Points on a hilly landscape, in no order, each with its height.
A ball rolls from a point to whichever of its 2 nearest points has the largest drop for the distance, and stops where none of them is lower. Distance is the straight distance between rows; heights are no part of it.
K954: [  4  -2   5  12  -8   7  -8   9  20  12  12 -15   4  -2 -15   8  -4  -4
  32  15   4  -2   9]  (h 4.81)
K671: [-10 -13   1 -20  -4  -8  -3   4 -11  -6  17 -23  16   7   1 -17 -10 -15
  10   4 -25   0   7]  (h 7.18)
K654: [-13 -12  -1   4  14  -9  27 -13 -12   2   7  -5   0  11   4  -1   3  13
 -17   7   3   1  -4]  (h 6.21)
K355: [ -3  10   1 -23  -8   9 -41  16  16   7  -5  -6   8 -21   6 -16  -8  -1
  25  33   8  16   2]  (h 6.27)
K492: [-11  -5  -9  20   1  -6  12  -5  10 -36   5 -30  13  -4   2  21   2  14
  13   9   4   3  12]  (h 6.88)
K474: [ -6  -2  -2 -24 -13  -7 -21  12  -3 -17   5 -24  19 -16  23 -17  -6   2
  24  13 -18   6   8]  (h 7.10)
K341: [ 20  21  -7   1   7  17   5   2  -9  14  -1   6 -19  15 -13  10   2  -5
 -22  -8   7 -23 -15]  (h 2.69)
K412: [ 16  31 -19  18   8   7  18   2 -16  12  -5   3  -1  14   2   6   8  -2
 -17   4 -20 -11  -4]  (h 2.07)
K284: [  8  -2 -10   7  -2  22   6  -6  -1 -22   6 -10   9 -25  -9  18  15   3
   3 -29  16 -10   1]  (h 4.23)
K158: [ -4  -3   3 -23 -14 -12 -24  19   0  -4  -1 -12  -4  12   0 -24 -14 -31
   8   1 -24  -4  -5]  (h 5.94)
K400: [ 13   0  12  14  10   1  31 -12   4  -6   2  17   4  13  -3  15  11  11
 -17   4   4  10  -2]  (h 1.97)
K46: [  0  -1  19   6  -3   0  18 -10  11   2   1  12   4   6 -13  12   1  -4
  -5   4   6  10   2]  (h 2.87)
K543: [-14 -16   7 -17   6 -10 -10  -3 -16  14  -8  23 -14  13   4 -20 -19  -4
 -36   4   5  -1  -6]  (h 7.49)
K281: [ 16 -10   3  16  10   7  12   2   7  21   5   5   0  16 -17   2   1  -9
  -2  12  -8  -4   9]  (h 3.14)
K14: [  9  24   2  -5  16   2  -9  12   0  30 -18  31 -16  20   1  -1  -3  25
 -27   9   8  -6 -11]  (h 1.54)
K594: [ 25  19  -7   5  19  14  -1   9   0  28  -2  39  -2  15 -11   2   2  37
 -24  17  16   2 -22]  (h 1.31)
K256: [  8  -3   5  -3  19  -4  15  -3  -2  24  -5  20  -4  22  -2  -6   2  12
 -21  14  -9   2  -9]  (h 1.92)
K571: [  3  14 -17   2  14  11  13  -6 -15  -3  -8  -5   3  -3   3  15  11   6
 -16 -21  -6 -22   8]  (h 5.86)
K821: [  3   8  -8   0  -4 -19   7  -7  -9   4  10  -5  -3  24   4 -11  -5  -2
 -38  21 -24  -2 -10]  (h 7.12)
K982: [-11 -13 -19   9  20  -7  24 -17 -21  -4   0 -13   4   1  13  -4   6  20
 -30  -1   0  -5  -3]  (h 6.04)
K848: [ -6 -16   7 -10   7  -1 -20  10  -4   6 -16   0 -10 -10  10  -8  -1 -13
  23 -12  -6   0   4]  (h 3.88)
K693: [  9   1   2   5   7 -15   2  -6  -5   1   1  -4  -4  17   2   7   0   3
 -37  11  -8  -4   6]  (h 7.28)
K98: [-14  12 -11   7   5   0  23 -14 -13  25   0  -1 -14   6   7   0  -2  14
 -11   2   1 -12 -26]  (h 4.44)
K679: [-16 -19   7   2 -23 -12   6   4  -3 -14  -3 -25  16 -33  24 -18  -5  -1
   2   5  -1  13   1]  (h 7.50)
K27: [-11   2   3   8  -8   6 -14  -7   7   1  -5   4  -8  -4 -16  14 -12 -22
   4   4   8   6   1]  (h 6.86)
K817: [ 21  10  15  -6  -2  17  -4  16  23   9  -8  13  -1  10 -26   8   4 -24
  18  -4  -5  -5   3]  (h 6.49)
K698: [-10 -18  18  -3 -13  -4  -5   8   3   4   2 -12  16 -30  13 -12  -1   0
  16  12  10  18   6]  (h 7.82)
K191: [-15 -26  16 -10  -3 -14  -2   0  -7  -2  -5  12   0   7   6 -17 -23  -9
 -16   7  -2   7   9]  (h 7.20)
K619: [ 13  30   4  -4  15  13   2  17   5  27 -18  27 -18  26 -12   9  -4   9
  -8  -2  11 -25  -3]  (h 1.83)
K258: [-16 -25  14 -11  -8 -14   5  -1 -12 -18  -8   3   4 -11  21 -14 -18  -4
 -10  -1  -6   7   6]  (h 6.87)
K229: [-12   1  -2   8   0  -2  -3  -3  -5  -3 -17   4  -6 -13  11   7  -3 -11
  16  -5 -12   3   5]  (h 4.53)
K712: [ 17  -2  18   0   6  15 -12  14  14   8   5  30   0  13 -29   1   6  -1
  13 -23  31   4  22]  (h 5.81)
K240: [-22 -19  -5  -1 -15 -15 -12  -4  10 -34  -7 -12   2 -20  24   1 -13  18
  17   1   3   7   5]  (h 2.37)
K751: [  3  -3  -2   1 -11  -3  -8   7   7   1  13 -26   6 -11   7  -1   3  -2
  33   9  -8   4   1]  (h 5.49)
K42: [-17 -15   0   4  -2 -11  21 -12  -6  -1  10  -9   3   7   4  -5  -3  -6
  11   8 -11   6 -10]  (h 6.55)
K289: [ 10   9 -17  29   8  12  15 -11  -5   7  11  11 -17  13 -12  14  -1  19
 -21   4  28 -18 -16]  (h 1.15)
K998: [-17 -15  10  -3  -5  -2 -23  -2  11  -2  -5   9  -3  -4 -16   0 -16 -20
   6  10  10  18   8]  (h 6.37)
K996: [ -1  13   3 -20  13   6   2   5  -7  19 -13   1 -17  11  -8  -1   6 -18
  -1 -18  -3 -17 -14]  (h 3.96)
K442: [ -9  14 -13   8  19  10  -7  -7 -16   7 -11  18 -16   4  -4  13  -2  26
 -20 -18  26 -20   9]  (h 1.91)
K283: [  3  14 -17 -25 -26  -5 -35  15   2 -14  13 -28  14 -21  23 -30  -6  -4
  19  24 -19   8  -6]  (h 6.76)
K780: [  5  -8   8 -24   6   4 -27  16   7  -6   1 -12  15 -13  13  -6   1   7
  30  14  -4   9  13]  (h 7.46)
K872: [ 18  16  -3   6  19   7  28  -7  -6   1   2  19   7  19  -2  13   8  26
 -25  14  -1   0 -12]  (h 1.41)
K722: [-11   3   5   0  -4   9 -35   3   9  -5  -1   3   8 -25 -11   6  -7  -1
  19  10  31  20  15]  (h 5.28)
K816: [ -7   9 -15  -4 -19   0  -9  -7   9 -29   0 -13   9 -29  16   6   8   1
  25  -1  -9  15 -15]  (h 4.20)
K561: [ 16  -8  10  22  -2  10  21  -3   1   5  11  -4   3 -10  -9  11  16  -3
  -5 -14  16  -4  -1]  (h 4.89)
K464: [ 11  -8  11   5  -8   8  11  -6  10  -5  14  -9  11  -9 -16   8   9 -12
   9   1  10  10  -7]  (h 4.05)
K29: [-17   8  -6  -9 -18   4 -22  -2  10 -17 -11  -8   2 -32  13   4  -4   1
  27   9   3  14  -5]  (h 3.84)
K100: [-12  -1   6   9  -7   3 -20   0   6 -16  -1  -7  11 -31   1  12   4  13
   5  -8  34  13  22]  (h 4.45)
K695: [  4 -26  14 -16 -16 -11 -17   2  14 -16  10  -7  11  -4   3 -10  -6  -6
   9  16  -9  16  -3]  (h 4.71)
K96: [ -4  19   3  -7 -10  -9  16  -7   1   7   2   1 -13  13   4   3   0  -6
   5  -8 -17 -12 -11]  (h 5.11)
K986: [ -6   4 -34  15  -4  18  22 -19   0 -29  -6 -16   8 -15  -3  20   9   1
   1 -27   2 -15  -4]  (h 3.28)
K942: [ 16  -2   2   2  25  16  18  -5   0  26   2  37   2  23 -18   0   8  10
 -18  11   6   3  -9]  (h 1.47)
K568: [ 26   4  11  14   5  13  -4   8   0  -5   8  37   1  12 -25   6   8   4
  -3 -23  40  -4  27]  (h 6.44)
K914: [ 13  11  -5  21   9   1  13   0  -2  15  -5   8  -7  14  -1  10   2  -5
  -5   7 -11  -5   2]  (h 2.47)
K232: [ -2  -8   7  -1  13   8 -17   7  -7   9 -16   4 -10 -12  -1   0   6  -9
   9 -22  12  -3  11]  (h 3.22)
K854: [-18   4   0   5   2   2   3 -13 -10  10 -11  18 -14   2  -7   5 -10 -15
 -14   3   8   2  -9]  (h 7.25)
K407: [-17 -19   7   2  -7 -13 -18  -5   5 -24  -2  -2   4 -21  10   4  -4  10
   2  -3  21  17  13]  (h 3.45)
K375: [  4   9 -26  -2   0   1  10 -10 -11 -15  -2 -17   0  -4  10   7  15   2
  -3 -31 -24 -20  -2]  (h 5.46)
K860: [-12  42 -17   3  -7 -12  20  -3 -11   8   3  -6  -7  16  11  -3   5   1
  -1 -10 -28 -16  -5]  (h 4.76)
K160: [  5  -5  13 -16   7  -8   5   4 -10  13  -2  -8   1   7  10 -10   8  -5
  -3 -13 -19  -7   2]  (h 3.18)
K95: [ 23  37 -28   9   7  17  14   2 -17   6   0   6 -11  13  -3   7   5   6
 -17  -4  -5 -29 -21]  (h 2.34)
K40: [  7   0   8 -20  -9  -5  -3   8  -5  -4   4 -22  11 -11   9  -9  15 -10
   7 -17 -19  -4  -2]  (h 4.01)
K8: [ -7  -1 -28   8   7  -8  28 -16 -16 -13   2 -18   8   2  15  -4  14   2
 -13 -15 -22  -4  -5]  (h 5.83)
K118: [-21  -8  -6 -11 -25 -11 -17   2   5 -30  -4 -11  10 -29  27 -14 -19   6
  18  21  -1  16  -6]  (h 3.17)
K547: [  6  -3   5  22   5   0   5  -6   7  14   8  10 -13  14 -15  10   1  12
 -20   3  25  -7   4]  (h 1.85)
K423: [  2  12  -5 -28 -20   6 -32  12  11   1   8 -24  14 -22  17 -25  -8   0
  16  38  -1  13  -6]  (h 6.51)
K682: [  9  12   7  -9  10  20  -2  11  -2  15  -9   9 -12  11 -26   8   1 -19
  -3 -19  16 -18  -6]  (h 3.35)
K171: [ 26   3  20  -2   3  12 -16  23  24   6  -9   7   5   4 -14   9   4 -10
  20   2  -4   3  20]  (h 6.94)
K946: [ -4 -18  14  12   5 -10  -5  -3   2  17   6   9 -13   7  -7   0   0  11
 -15  -6  23   2  11]  (h 2.63)
K252: [  3 -16  14 -18  13 -12   9   3   4  24  -3  12  -3  25   3 -21  -2  -2
  -7   4 -23  -2  -2]  (h 2.46)
K879: [  2 -20  11  -1  -2 -15   4   7  12  22  -3   6  -5  17   3 -16 -10  -8
   2  13 -29   7   6]  (h 3.06)
K390: [ -3 -21   1  13  -2 -11   4   0   6  -4   3 -15   0 -10  17  -1   4   9
  30   3  -8   8   4]  (h 5.97)
K446: [-17  36 -18  -4   0  -9  19  -9 -16  19   8  -3  -9  20   6  -9  -3   8
 -11   6 -19 -11 -23]  (h 4.59)
K73: [ 25   8  -7   6  25  16  12  -4  -7  10   8  36   3  22 -14   8   4  29
 -27   9  22  -3 -11]  (h 1.02)
K130: [-16  12 -29  21 -15   0  19 -14   5 -28  -4 -24   4 -12   4  13   6   1
  15 -17  -8  -8  -7]  (h 2.55)
K501: [ -8   7  -3 -17  -3 -16  -9   6  -6  -1   7 -15  -4  23   3 -16 -11 -22
   4   0 -32 -11   5]  (h 6.53)
K123: [ 11   0  18 -19   9   2 -25  20  12  -3  -2 -11   9  -2  -1   8   3   4
  24   0   1  -2  24]  (h 7.52)
K589: [ 11  12  -2  -7  -8   1  -1   0  -4  -9  -2 -18  -1 -10   2  10  16 -13
  -1 -24 -16 -12   0]  (h 4.83)
K273: [-16   0  -6  -4   8   1  19 -14 -12 -15  -9   1   8  -6   8  15   5   9
 -12 -14  -2  -4   8]  (h 6.20)
K847: [-16  -5 -10  15 -16 -17  19  -7  -6  -8   9 -16   4  -9  12 -17   4 -15
  17   2 -21  13 -13]  (h 6.89)
K644: [ 21  -6   2  26  -4  17   6   5  19   7   9   1   4   6 -26  11  -2 -13
  22  13   4  -3   8]  (h 4.06)
K993: [ -3 -14   2  23   8 -10  13  -7   8 -18   3  -9  -2   5   6  17   3  15
  13   4   4   6  12]  (h 6.45)
K416: [ 11  17 -20  20  17  16   7  -2 -13   6   0  21 -11   3  -3  17   1  34
 -27  -6  31 -20  -5]  (h 1.51)
K530: [ -2 -12   5   8 -13   1  -3  -4  15 -16  17 -22  11 -12 -10   5   1  -4
   9  16  13  18  -3]  (h 4.91)
K584: [ -9  -8   9 -10  -3   5 -34  12  13   7  -8   2   6 -14  -9  -4 -14 -14
  21  18  10  17  11]  (h 5.85)
K63: [ -3 -24  25  -2  -7 -13 -20   2  13   2  10  12   0  -3  -6  -7  -1   4
  -3  -8  26  17  16]  (h 3.97)
K984: [-19 -11   4 -13   1  -7  16 -11 -15 -17  -5  -2  12 -10  13  -4  -1  -3
 -12  -9  -8   6   3]  (h 6.54)
K863: [ 18   1   1  11  17  16   6  -4 -10 -15   1  26  -2   0 -12  16   8   7
 -10 -23  25  -3  13]  (h 5.90)
K141: [  3 -18   8 -26 -25 -10 -29  17   3 -12   4  -9   3  -5   8 -26 -18 -19
   7  13 -17   6  -6]  (h 5.38)
K974: [-16   3  -4   3   7  -5  -1 -10 -16  18 -16  22 -13   0   8  -7  -8   6
 -36   8  11   3 -10]  (h 7.42)
K887: [ -3  18  -4 -13  11   3  11   2 -16  29 -10  -2 -12   8   3 -10   4   1
 -13 -12  -7 -17 -19]  (h 4.26)
K534: [  1   7  -4   4  18  11  -6   6 -13  13 -22  13 -18  -6   1   9   5   2
  -8 -29  14 -18   6]  (h 2.48)
K97: [ 20  -7   1  11   4  22  -2  -6  -2 -19  11  15   4 -15 -19  16  10  -7
   5 -21  30   2   3]  (h 5.20)
K211: [-14   1 -14   0 -13  -9   5 -13   3 -24   2 -14  -6  -9   8   9   3   0
  22 -11 -12   0 -13]  (h 3.42)
K609: [  4 -27  19  -4  -7  -9  -7   5  15   8   5   0   3   5  -1 -12  -2 -11
   6   8 -13  12   5]  (h 3.85)
K873: [ 11   5   8 -12  -5   1  -5   4  15   0   5  -2  -5  11 -12   3   5 -18
  18  -1 -19   2  -7]  (h 5.84)
K978: [  6 -13  22   6  -8   2 -16   2  25   8   6  25  -6   3 -25   1   5   4
  10  -9  26  16  16]  (h 5.06)
K426: [ -4  15 -12  -5  -5 -21   3   0 -13   1   8  -5   1  28   6 -22  -7 -20
 -23   9 -36  -3   1]  (h 6.96)
K206: [-16 -13  -6   8 -23 -17  10  -4   3 -25   8 -35  12 -21  17 -13   3   2
  10   4  -7  13 -10]  (h 7.23)

For each start below, name the point where the ball stops.
K974 => K240
K860 => K412
K568 => K289
K780 => K240
K993 => K412
K848 => K289
